Each row is a point on a landscape with many valleys, with its height.
A ball rolls from a point to the lowest of its 2 nearest points, and stops where none of them is lower. Distance is the straight distance between rows; heights are no part of it.
lida height 304: [-17  17  14 -34   4 -51  12  72 -59  -5  18 -10  14  14  11  35 -53 -56
 -21  -6  -2]
lel height 420: [ -7  59  12  11 -25  -5 -25  -5 -11 -21  17  27  28  15   7  12 -55 -34
   3  46  -7]
duliv height 461: [ 43  -1   7 -18 -46  -3 -16  41 -13  -6 -43  22 -17  -5  12 -28   0  -1
  49   4  12]
gaf height 511: [ 11  31  24 -28 -18 -31   4  69 -19 -37   8 -10 -25 -39 -23   1 -20 -35
  38  17  -6]
fup height 485: [ 37  31  16 -16 -42 -15 -16  53 -23 -13 -18  -1 -14 -39  -8 -14 -10 -34
  54  14   4]
Nabam height 544: [  0 -24 -15  -4  22 -15  10  46 -16 -43 -27  -9 -70 -33  17  29 -27 -11
   2   2  15]
bupo height 503: [ -4 -24  16 -13  30 -23 -24  28   6  -1  19 -31 -58  -4  -9   8 -20 -19
  -7  -9 -18]
Ravo height 607: [  5  19   5   6  -1   6 -25 -38  21 -12 -15  26  15  40  15   4 -46  -4
 -58  11   6]
lum height 627: [ 13   7  23 -29   3  -7 -55 -21  -5 -21  11 -15 -26  -5 -26  -9  -2 -17
  39  22 -11]
Sof height 489: [-23   3  -5  12 -12  27  12 -74  49  25   8   0  15   7  33 -34  14  40
 -12 -20 -21]
bev height 367: [ -6 -44  27 -17  43 -23  -7   3  55  -6 -12 -19  13 -25   9 -38  15 -26
   3  10  12]
gabef height 442: [ 28   2 -42  11   6  36   6  22  22 -11 -30   1 -12  -2  28 -22   4  69
  -6 -27  11]
zop height 294: [ 12  58  15  -2 -46   2  -6  10 -23   6   8 -10 -15 -15 -51   9   0 -40
  43  18 -33]
rure height 413: [-13 -22  23 -20  11 -20 -23  10  18   8  19 -26 -18 -25 -49 -16  44 -48
  -1 -28 -10]
romiz height 432: [ 15 -24   1  -3 -16  12 -30  28  -3   0 -31  -6 -17  -1  27 -31   4   0
  27  -6  26]
Kunid height 474: [  6   8 -44  19  -6  16  20  16  16   1 -31  -4 -10 -26  34  -1 -27  45
 -38  -7  15]
logav height 552: [ 46  44  -9  -8  -6  15  47 -16 -63  18  -9 -27   8  -6   7  -6  19  40
  56  -5 -32]
fom height 446: [-10   8  33   0 -14 -12 -20 -54  22   5  -8  33   8   6  -8 -13 -26 -16
   6  40  -6]
Sog height 499: [-10  10  13  -6 -29 -14  13  24 -31   5 -22  24  11  -9  16  37 -61  -2
 -37  32   9]
dusag height 534: [ 32  15 -26 -12  -4  33  49  26 -43   6  -7 -11   1   0   4 -25  35  28
  46 -18  -5]
mibid height 596: [ 10   3  13   4  -1  22   0 -47   6  -9  -7 -33 -12   8 -22 -16  37 -14
  26 -14 -30]
dip height 440: [  8  -3  -6  -1  -2  28  11 -65  47  -1  -2  14   5  10  28 -57  31  43
  23 -32  -7]
nen height 398: [-37 -23 -10  13  54 -39   1  17  11  -3  54   9  21  40 -12  47   7 -13
 -49 -12  -4]
bofut height 529: [-20 -11  -7  38 -19  23  49 -34 -11   8 -11   9   8 -19  -7  -3   4   5
  19  10 -23]
Vero height 218: [-40 -28  16 -17  42 -27 -27 -27  -1   4  40   2  26  16   1  30  -4 -52
 -24  15   1]
gosob height 150: [ 19 -32  -1   8  -3  17 -24 -13  45 -21  -6 -13 -13 -20 -15 -16  42  21
 -16  -2  25]
Subok height 643: [  7  -4  15 -35  21  -3 -52 -39  17 -27 -22   1 -22 -10  -3 -20  17   8
  45  28   9]
Pon height 611: [  8  19  28  -1   7   4 -39 -38   8 -27  16 -21  -3  -9 -50 -12  42 -22
  32  -8 -29]
Buk height 274: [-21   9 -37  41  33  17  32  28 -21  -5  34   6  24   9  -6  46 -23  12
 -43 -18   2]
Pitu height 195: [-18   2   6   1  -3 -14   4  24 -23  23  13  11  -1 -27 -51  23 -16 -42
 -12   2 -16]
Tuse height 478: [ 18   2   3  15 -33  33  20 -64   9 -12 -22   9  -3  20  15 -46  18  33
  24 -23 -28]
Lib height 321: [ 37 -14 -21  -4 -34  22  -7  39  -7   5 -14   4   4  42  -6 -10  50   9
  45 -20   9]
Miz height 431: [  4  48  38  22 -62  18   5 -55 -31  10 -20   9   5  16  -6 -15 -20 -13
   2   1 -28]
dagep height 351: [-47 -39 -13  -8  33 -28 -21  15  15  13  44  -6 -12   8 -23  40   0 -30
 -56 -13  22]
pup height 283: [ 23   9 -11 -10 -20   6  16  35 -54  28 -13 -14 -16 -49 -33  11  18 -10
  11  -7  -9]
dokil height 361: [ 24  11 -44  12 -23  17  14  41  -9  17   0  -9  10  70  14  -3  64  38
  34 -37  16]
rorus height 326: [-15 -56  28 -32  12 -16 -46  -5  21 -22 -12 -28 -32 -43  32   1  27 -26
  -9 -10  34]
kize height 515: [  2  -3 -16   7 -15  28  40 -10 -15  -8 -10   5  -5 -10 -11 -27  32   8
  46   7  -9]
tif height 606: [  3 -15  -2   0  -2  17  -3 -49  16   9 -26  30 -23 -14   8 -24  -5  48
  -7  15   9]
gisom height 352: [-14 -15 -38  34   0  24  18  30   0  -6  -4   8  -9 -36 -15  16  14  13
 -27 -15   7]
folil height 453: [ -9  64  27  11 -56  -9   2 -27 -23  18  13   8  17  13   8   8 -52 -17
  -5  15 -13]
nilo height 284: [-28 -19   6 -16  22 -37  -4  22  -9  -2  47   9 -20   1 -48  43 -12 -49
 -34  -4  -7]
niz height 582: [-17   0   4 -11  40  -2 -26 -49  18 -21   5  12  35  30   8   1 -30   1
 -30  37  12]
Domap height 557: [-34 -19   1  -2  52  -4 -15 -11  25 -31  17 -10  19  11  37  16 -18  -5
 -36   6  25]
guso height 628: [ -9   5 -19  10  -7  29  -8  -9  -2 -18 -16  25  23  14  29  -6 -43  13
 -62  -2  18]
nim height 264: [-22 -32  39 -32  50 -29 -22 -32  28   8  25 -17  53  -1  26  13   0 -35
 -40  16  30]
zedug height 479: [-12  -8  -8  -6  30  -2   1  11 -23 -32 -16  -2 -26  -4  16   6 -24  -4
 -11  11  21]
vadov height 241: [ 25  -1   0  -1 -25  -1 -26  -2  23  12 -16  41  -6  77  28 -42  44  51
  52   4  19]
dibe height 632: [ 19  15  -5 -10   4   6 -24 -38   2 -16 -22  18 -33  -5   0 -17   8  40
  35  18  -7]
Kabof height 379: [ 17  70  12  -1 -15 -16   8  23 -28 -18  11  -8  19 -12 -11  19 -62 -31
   6  38 -17]
tis height 366: [-13   4   0  -8   5 -49  18  63 -39  11  31  21  20  18 -12  39 -19 -44
 -40 -23  14]
lolor height 318: [ 22 -11 -37  20 -14  28 -12 -13  63  14  12   8  29  19  34 -33  62  69
  23 -40   6]
ridub height 443: [-16 -32  12 -17  12 -18 -23  45   5  -6   0 -21 -53 -16  -6 -13  14 -19
  31 -13   1]
Zuzof height 355: [ 17  16   5  18 -42  30   6 -19   8  36 -37 -22   2   5  -2 -17   1  20
 -14  -4 -12]
lod height 414: [-10   4   6   3  30 -50  -5  53 -10 -19  42  33  14  34 -11  52 -33 -49
 -11  -5  16]
kogu height 360: [ 14 -11 -38  20 -30  27   1  27  47  21   6  -8  17  43  11  -7  70  57
  38 -34  10]
Ranu height 310: [ 23  43   9 -19  19 -31   3  39 -28  -5  28 -13   0 -10 -39  13 -46 -33
 -20  14 -21]
Dumo height 202: [-39  -1 -20  50  27  14  24  -4   9  19  28  21  48  24  22  39 -14  26
 -44   8  -7]
dek height 381: [ 14   0 -38   8  -2  34   4 -18  36   6 -19  -2   6   4  32 -54  21  64
  14 -52   7]
regur height 574: [  1 -28  10 -23  10  -4 -27 -57  37  -3 -20  18  -5 -32  19 -21   8  33
 -30 -10  24]
gevu height 506: [  1  13  -6  27  -7  12  59 -30 -10  21 -15  22  10  11  -6  12 -20  25
  -9  23 -29]
mil height 566: [ 51  43  16  12 -27  19  38 -21 -43  12  -7 -44 -21  21  -2  -4  37  28
  58 -29 -34]
bobos height 537: [-27 -25   5   2  10   7   6 -80  44   7   8  -2  23 -17  28 -15  11  30
 -46  -3  18]
Telo height 253: [-12  28  28   6 -45 -17  -1   7 -24  21  11  19  13 -14 -48  25 -14 -40
   9  25 -26]
deru height 271: [ 25   4 -14   7   4  23 -15   6  35  19 -26 -21 -22 -12 -10  -2  14  18
 -22   3  -4]
pov height 330: [  9   8  14 -10 -31   2  -3  13 -26   6  -4 -12 -34 -28 -47  -4  16 -26
  32  -9 -14]
kagik height 473: [ -6  10   7   5 -22 -23 -31  25 -31  -3  10  35  16  24  18  57 -63 -19
 -25  37  23]
Fudif height 528: [  5   7  11 -13 -28 -14   5  22 -11   7 -26  24 -26 -26  11  -1 -42 -12
   5  44   6]
vunuz height 157: [-43 -16  24 -18  12 -18 -31 -19  -3 -22   8  -4  -1  -2   5   4 -11 -48
 -19  16   7]
nas height 348: [-14  -2 -31  37  34  -6  16  25  17 -16  10  -5   1 -12 -15  33 -12   3
 -37   0   8]
begod height 364: [-30 -34  15 -21  27 -18 -17   4  34  37  26 -44   0 -26 -18   5  40 -25
 -23 -16   1]
mur height 522: [-28 -46  -1   0  41  12  -1   7  24 -33 -15   4 -16 -18  19  -5 -23   4
 -18   9  17]
kete height 475: [-19   2   8  20 -10  -7  15 -33   1  23  -7  23  20  26  -2  13 -37 -11
  -1  36 -13]
zem height 500: [ 27  14   2  29 -41  45  30 -29 -19 -15  -6  13  -7  14  -3 -28  32  23
  58 -23 -24]
lezo height 285: [ 47  -9 -11  11 -33  25 -14   5  14  15 -19  11  15  64  16 -40  40  23
  52 -26  12]
tazot height 400: [ 23  27  21  -3 -70  19   5 -14 -13  19 -22  10  -4 -11   0 -21 -28   6
  -2  19 -19]
zum height 229: [-21 -17  -8  23  41  -9  35  -8  32  36  23 -16  19  12 -15  17  -6 -20
 -26   8 -34]
biban height 182: [ 44 -11 -14 -10  -1   6 -21 -11  21   2 -20  41 -17  38   5 -21  36  40
  78  18  17]
Pev height 450: [ -4  12   0  10  -1 -31 -38  49 -45  -1  38  43  12  41   4  74 -34 -33
  -1  17  17]
sig height 580: [ 28  17  21  32  -5  27  19 -31 -15  15   5 -44 -22  24 -18  12  42  19
  28 -22 -48]
falet height 254: [ 11 -33 -19  -1   0  12 -29 -19  62   5  -9  -4  12  -8  18 -26  60  48
  13 -23  30]
Fogun height 293: [-15   0 -37  18   2  22  60  28 -31  11  10 -15   7 -53  -9  16  10  22
  -8  -5  -4]
seb height 303: [-43 -38   5  -3  57 -22  20 -14  34  35  26 -35  24  -2 -20   7  17 -33
 -42 -11 -11]
zas height 77: [ 51   4 -25   9 -10  16  22 -13  21 -13 -11  43  -5  27   6 -40  33  66
  52 -10  -3]
Rulud height 350: [  3  22 -19  10   6   6  19  11 -48   2  -4  -5  31  -1  13  14 -35  24
 -33   4  -3]
pid height 415: [-18  17 -30   5  18   6  19  36 -46 -29  -7 -15  -4 -13  22  16 -43   9
 -34 -14  11]
tagar height 222: [ -2  -7 -17  -3  -8  -3  49  41 -54  -8  -6   4  -4 -43 -33   9  10 -17
  -7 -13   3]
zelon height 167: [  8  54  16 -34   7 -48  10  70 -58 -14  24 -25  -3 -26 -21  33 -45 -31
 -26 -15  -3]
vemez height 408: [ 12  23 -10  -6 -16  18  42  14 -26  17 -30  -7  14 -18  31 -10 -36  35
 -20  -9   6]
pono height 554: [-14 -17  -4 -32  52  -7 -25   0  13 -12   6 -33 -15  -6  -8  -6  11  -9
  -3   6 -13]
lupa height 132: [-24   6 -24  40  20   0  46 -12  -7  30  25   5  32  45  10  23 -14  -9
 -35  14 -28]
Miro height 239: [-49 -47  10 -16  30  -3 -46  -7   4 -19   0 -12 -10 -23   4  26  10 -28
 -29  -7  29]
Gibed height 315: [-12 -42  23 -14  42 -25  11 -29  52  -1  20 -26  38 -29   5 -20  14 -11
 -29   8  38]
Zotor height 411: [ -2 -32  23 -18   4 -11  -3 -31  41  10 -10  17  11  -8  11 -30   7 -16
  10  27  12]
Nov height 390: [-12 -30  23 -31   0 -11 -47   9  -3 -11 -13  -2 -30 -12  26 -24  24 -21
  29 -13  24]

Where does a ball stop that starts at each point below?
bofut => vunuz
Sog => zelon
sig => dip

Call two points neighbours if one is among the 2 nearest of the other. Go from one point of each pair to the other, from neighbour to neighbour, staying as low as possible. Name the highest point that can't be avoided.
tagar, lupa => gisom
dek, Rulud => Kunid
zelon, gosob => folil
zas, gosob => dokil
Pitu, tagar => pov
